A landscape with many valleys, sampled at points; each row gives a point and its height.
From any point a ball takes the steepest step (drop divided by distance) to one of its 2 nearest points. It stops when none of these is lower. Distance is the straight distance between rows; heights are no part of it.
q896 height 61.5: [101 119  97 113 110 108  99 161  90  99 126 101 117 166 160 160  70 149
 153  96 158]
q54 height 59.7: [112 166 178  61 121 100 126 120 150 144 133 124 146 114 126  94 156 118
 144 159  95]
q978 height 80.2: [169 140 134 149  90 125  93 105 172  99 138 166 141 125 146 100 123 128
  85 195 123]
q724 height 57.1: [118  76 106 169 168 145  90 137 118 108 143 111  69 137 116 155 163 201
 141 150 140]
q212 height 57.3: [126 165 123 134 115 163 151 135 147 202 140 202 142  90 142 138 168 153
  90 156 167]
q143 height 52.3: [150  75 129 139 118 123 109 121 196 118  98 131 124 128  99 115 141 130
  91 147  93]
q319 height 55.2: [ 92 132 108 159 103 156 121 171 156 146 135 190 115 125 138 151 180 162
 106 140 158]
q256 height 45.8: [155 121 118 110 126 170 104 162 190 170  95 152 108 113  90 136 159 166
  82 128 144]
q51 height 51.7: [103 146  95 156  99 147 102 152 166 107 135 179 130 134 167 132 118 143
 154 137 143]
q463 height 72.1: [111 100 141 102 142  75 128  83  79 143  98 120 147 100 149 108  87  70
 162 120  77]
q582 height 60.7: [150 105  97 166 125 194 109 128 160  99 118 146  88 116 147 118 147 197
  91 119 152]
q274 height 85.3: [ 91 154 157 118 109  91 160 105  85 140 180  98 141 167 103  81 114 128
 213 135  87]
q394 height 71.8: [144 163 145 104 136 161 191 116 147 195 153 140 151  90 102 151 176  95
 156 154 138]
q181 height 57.5: [134 170 126 138  85 115 119 127 151 162 130  73 115 148 169  89 120 113
 140 122  91]
q917 height 61.9: [ 75  91 165  63 153 104 146 121 116 150 135 151 139 123 128 131 138 113
 145  91 103]
q821 height 81.4: [171 138 108 112 109 118 100 156 174  79 141 169 130 101 127 106 148 157
  59 192  93]
q745 height 30.9: [110 147 107 108 113 146 149 150 133  92 154 108 110 168 132 107 124 156
 109  89 106]
q748 height 81.9: [105 156 166 103 104 111 126 129  43 166 169  89 122 138 138  88 104 105
 226 158 108]
q113 height 42.0: [ 87  94 118 143 127  94 134 160 149 134 151 105 129 159 107 175 162 146
 130  92 122]
q608 height 74.3: [129 142 123 111 115 121 193 124 159 168 121 123 145 133 109 177 175 108
 161 124 143]
q348 height 62.1: [ 82  65 115  99 116 129 119 132  82 107 141  97 104 160 150 171 156 195
  99 118 163]
q458 height 28.0: [ 83  90 137 109 118  87 119 145 103 113 110 139  99 173 113 138 101  74
 142 132 112]
q47 height 74.4: [174 191 140 140 114 160 141 131 171 198 136 124 140  90 124 130 151  76
 131 170 135]
q61 height 48.4: [ 99  91 128 149 162 148 160 154 172 141 105 100 162 114  98 169 163 150
 114  71 128]
q549 height 47.4: [138  86 123 146 163 189 115 149 194 136  93 127 130 105  57 156 135 144
  98 142 164]
q644 height 71.1: [148 102 124 109 130 100 134 101  94 128 104  92 105 134 139  91  79  67
 119 112  80]
q425 height 77.5: [ 73 138 149 100 127 139 178 108  67 150 136  96 132 167 161 115 106 127
 125  74 143]
q859 height 73.6: [156  83  76 109 104 132 149 135 184 123 129 142 144  98  95 171 177 185
 123 176 122]
q788 height 58.8: [134 154 125 105 127 122 139 159 131 168 139 208 147  63 143 132 180 131
  77 192 129]
q973 height 64.4: [131 101 102 158 162  52  86 142  33  75 108  79 139  99  91 174  89 166
 119 104  97]
q659 height 56.4: [166 145 102 140 133 116 124 145 175 114 114  89 135 136 112 142 104 121
 141  99 131]
q921 height 80.3: [109 111 140 119 135  93 143 121  75 154  74  93 128 140 135 178 132  92
 121  87 176]
q698 height 38.3: [150 121 147 138 187  94 116 127 114 103 143  88 169 130  91 145  84 142
  91  53 119]
q656 height 51.0: [168 144  84 117 109 135  92 172 174 104 108  93 101 114 129 134 142 152
 118 119 122]
q226 height 65.2: [142 165 124 176 107 185 161 140 189 143 142 164 147 137  80 121 131 117
  99 163 140]
q330 height 44.4: [160 126 107 173 169  62 109 109  96 124 140 112 176 112  91 194  79 133
 127  58 133]
q416 height 61.6: [165 146  90 181 124 169 148 146 186 141 140  97 148 134  86 154 117 128
 117 122 163]
q552 height 52.5: [124  46 105 170 178 112  69 144 111  76 141 119  93 119 121 153 126 146
 145 132 122]
q266 height 71.2: [154 111  62 159  83 171 147 126 188 164 139 143 161  75 115 154 138 147
 107 181 132]
q19 height 56.5: [130 124 168 105 109 102 144 112 182 119 109 115 161 140 111 120 163 123
 107 160 107]
q500 height 91.5: [124  99 116 149 102 146 155 108  75 125 165 117  92 192 144 134 104  96
  96 125 146]
q617 height 65.3: [103 171 205 114 143 148 148 119  79 154 125 126 121 135 115  98 172  71
 165 148 155]
q779 height 68.3: [178 100  85 153  86 149 128  91 164 151 155 120 126 100 166 135 150 141
 103 143 117]
q378 height 63.8: [126 163 149 150 118 104 134 104 134 162 141  64 168 134 160 126 112 104
 143  88 116]
q555 height 56.3: [127 117  87 102 128  99  66 165 127 101  95  88 102 122 153 152 115 168
 154 103 148]
q777 height 57.9: [179 133  92 112 113 156 132 126 142 108 136 174  98 131 137 143 149 172
 105 130 169]
q687 height 68.9: [144 173 186  98 157 152 185  99 125 142 141 111 156  98 117 110 170  95
 179 149 141]
q910 height 67.5: [122  75 133 196 156  86  85 122  36  83 118  83 142 119 114 157  77 123
  89 106  99]
q638 height 76.6: [135 168 154 138 126 157 103 137 173 192 111 152 107  96 132  93 147  78
 118 152 106]
q900 height 51.1: [ 92 171 119 142  67 138 116 142 114 124 144 122 104 157 179  84 117 105
 141 142 105]
q131 height 40.9: [161 100 130  91 164 111 115 133 148 135 110 139  77 141  86 133 110  85
 110 103 120]
q457 height 75.1: [118 164 168 106 156 133 120 107 102 161 118 124 129 118 120  59  98 125
 224  98 111]
q34 height 88.3: [ 84 135 176  97 136 127 177  90 105 125 137 131 146 166 105  59 131 138
 174 132  91]
q124 height 72.2: [ 57 124 149 111 142 122 165 130  26 145 118 114 144 154 133 125  52 108
 119  80  94]
q481 height 45.7: [153  91 121 194 185 139 134 118 140  94 142  87 149 118  98 147 118 141
  94  89 136]
q498 height 69.6: [118 181 186 138 141 119 107  97 124 171 132 107 146 152 148  92  83 112
 168 100 147]
q735 height 73.8: [119 144 135 167 166 128 171  89 124 126 123 136 165 144 119 121  83 112
 140  55 123]
q755 height 35.5: [ 80  55 117  99 128  73 118 157 107 110 134 111 114 153 105 151 117 122
 119 100  82]
q191 height 60.0: [121 158 116 105 127 122 159 179 163 133 147 219 132  99  87 134 166 125
  98 191  97]
q739 height 72.6: [148  95  82 154 128 125 115 112 135  88 141 134 149  98 175 174 108 124
 172 116 157]
q784 height 59.4: [109  88 125 107  93 139  96 144  91  99 126 126  94 121 183 147 176 149
  90 154 149]
q680 height 60.4: [143  92 119 163 147 133 101 160 141  82 175 136 104 118 102 163 190 174
  96 189 133]
q633 height 56.2: [ 89 123 105 130  49 142 113 143  81  98 136 125 103 146 206 113 133 131
 106 165 121]
q667 height 35.3: [138  92 122 112 134 124 122 149 112  96 112 153  78 160 104 153 137  78
 121 134 163]
q704 height 63.1: [157 157 174  78 147 144 104 119 140 119 133 122 122 139 136 123 123 118
 101 120 178]
q293 height 59.1: [141 132 159 128 138 179 137  80 158 149 150 162 168  71 171 111 146 116
 108 154 132]
q925 height 62.7: [135 199 152 113 141 128 138 154  94 155 154 226  90 139  93  66 145 122
 130 179 126]
q311 height 61.3: [107 174 142 104 112 125 146 179 111 110 148 208  98 151  98 109 161  98
 110 180 115]
q719 height 22.8: [113 164 121  98  74 116 133 129 126 124 166 108 124 182 143 118 143 171
  89 142 135]
q912 height 65.7: [139 139 125  93 123 124  88 134 119 105 162 132 113 169 146 155  87 153
 132 115 192]
q434 height 41.6: [139  87 113 101 140  63 124 138 121  83 107  67 130 131 102 147 129 131
 106 114  90]
q909 height 47.3: [132  85 138 109 135 105 121  98 121  91 115  92 144 128 152 136 128 136
 101 105 126]
q944 height 50.7: [159  97  91 140 154  72 138  94 158 159 131 131 170 119  92 182  91 148
 152  72 129]
q442 height 66.2: [161 119 156 143 151 148 112 122 164  94 107 106 166  86 148 159 139  86
 116 145 165]
q206 height 60.3: [168 193 131  90 133 161 142 136 125 119 164 166 107 136 140 106 133 140
 111 132 158]
q551 height 39.9: [162  57 128 175 176 158 121 114 170  88 130 120 154 106  83 156 136 157
 111 158 143]
q664 height 68.7: [130 138 148 147 139 147 163 106 168 129 122 164 138 162  94 114 110 103
 146 123 134]
q850 height 47.0: [151  50 118 166 161 109  79 127 169  80 100 127 109 126  86 135 130 153
 127 163 110]
q299 height 78.6: [151 162 156 133 125 154 104 131 163 118  93 187 118 111 135  81 126  92
 100 183 134]
q655 height 93.2: [128 104 118 189  97 138 108 135 131 116 161 133 102 170 128 127 124 111
  96 134 131]
q402 height 53.8: [124  89 141 124 154 146 131  87 164 142 135 127 166  97 154 126 122 129
 115  89 121]
q197 height 71.0: [122  56 120 142 145 109  81 142  51  70  97  62 109 128 141 126  72 134
  82 123  94]
q148 height 74.5: [100  66 116 132 124 138  77 143 101  54 140 113 102 140 155 105  88 148
  90 132  98]
q4 height 76.2: [152 105  76 186 137 162 107 155 159  92 155 106 131  91 135 177 141 159
 156 132 142]
q275 height 61.0: [117 100  95 150 155  55  59 178  84 102 106  71 113 118 110 178 103 158
 152  94 121]
q875 height 62.6: [152 127 135 124 124 188 114 129 171 136 111 137 166  58 169 154 159 126
 103 153 161]
q572 height 85.2: [146 167  94 119  90 129 121 161 128 146 101 173  66 119 142 122 163 103
 132 148 140]
q335 height 60.8: [129  74 106 200 180 105  87 134 112 154  93 105 100 114 104 170 136 153
 137  62 136]
q456 height 62.8: [160 231 137  98 114 143 141 161 137 122 153 128 104 151 103  75 129 118
 134 154 116]
q670 height 81.2: [101 144 134  84 123 161 169 112  99 166 120 122  93 130 169  97 152 118
 139  86 109]
q264 height 41.5: [ 96 160 117 145 107 157 150 125 141  76 108 118 129 163 165  81 101 132
 134 106 119]
q984 height 78.9: [132 140 163  99 112 132 115 108  66 170 130 125 102 110 129  58 146 127
 228 148 120]
q598 height 83.8: [ 99 145 117  87 110 136 155 150 119 173 122 179  61 147 123 107 150  97
 160 117 118]
q428 height 77.4: [145 145 152  99 136  75 169 109 106 157 120  96 140 152 103 168 129  73
 154 117 146]
q389 height 62.4: [ 91 186 210 113 125 124 135 141 125 160 140 149 142 135 105  89 182 112
 153 175 120]
q993 height 84.7: [122 126 107 150 108 102 150 101  70 112  57  72 137 158 143 124  80 141
  96  65 119]
q873 height 79.6: [133 156 128 143 143  90 131  77  90 129  89 101 172 140 146 112  49 145
 116  59 126]
q651 height 67.8: [123 147 116 112 135 119 152 112 116 112 148 138 153 102 162 156 108  83
 195 112 136]
q661 height 55.5: [112 110 116 173 167 111  99 149 141 141  64  99 157  98 127 175 128 143
 138  65 144]
q486 height 58.7: [123  94 140  69 135 131 131 107 144 168 130 164 120 110 139 144 164 133
 111 113 140]
q946 height 48.1: [127 212 136 114 114 166 144 141 182 151 104 128 173  96 113  90 132 147
 180 173 131]
q600 height 63.3: [115 135 154 114 120 131 152  80  88 124 168 139 137 130 172 126 133  88
 141 145 141]
q708 height 59.3: [128 160 133 117 111 148 160  88  99 119 178 193 132 123 159  92 126 133
 187 164 128]
q840 height 88.8: [120  89 104 160 135 120 151 111  53  94 104 102 110 176 129 144  78 126
 101  95 150]
q359 height 64.5: [147 212 147 140 131 120 137 156 132 196 148 208 145 120  88  88 147 141
 128 212 141]
q799 height 64.6: [161 169 145 104 114 112 149  98 106 153 119  70  97 171 124  76  99 100
 142 125 105]
q223 height 40.4: [131 165 127  94 122 152 123 156 205 146  77 137 158 120  99 133 140 156
 124 159 159]
q38 height 64.7: [155  92  66 151  95 147 110 109 149 126 139 126  83 139 166 109 124 175
 113 100 105]
q448 height 66.8: [ 76  78 155  95 156 101 148  87  61 147  94 142 145 136 135 120  78  99
 130  87 100]
q373 height 91.4: [ 78 143 183 136 124 145 161  83 154 108 121 135 185 132 159  80 136 127
 164 143 103]
q253 height 55.6: [132 181 104 137  98 142 132 142 145 119 166 200 144  91 165 125 124 116
 157 176 137]

Call two points neighbours if one is among the 2 nearest of the other. Go from one point of each pair to the other, from neighbour to neighbour, staying as low as possible. Name the highest point that can't be avoided.
q223, q656 -> q659
q223, q850 -> q549
q551, q698 -> q481

For each start below, name the point where the ball stops.
q925 -> q51
q34 -> q900
q840 -> q656
q875 -> q458
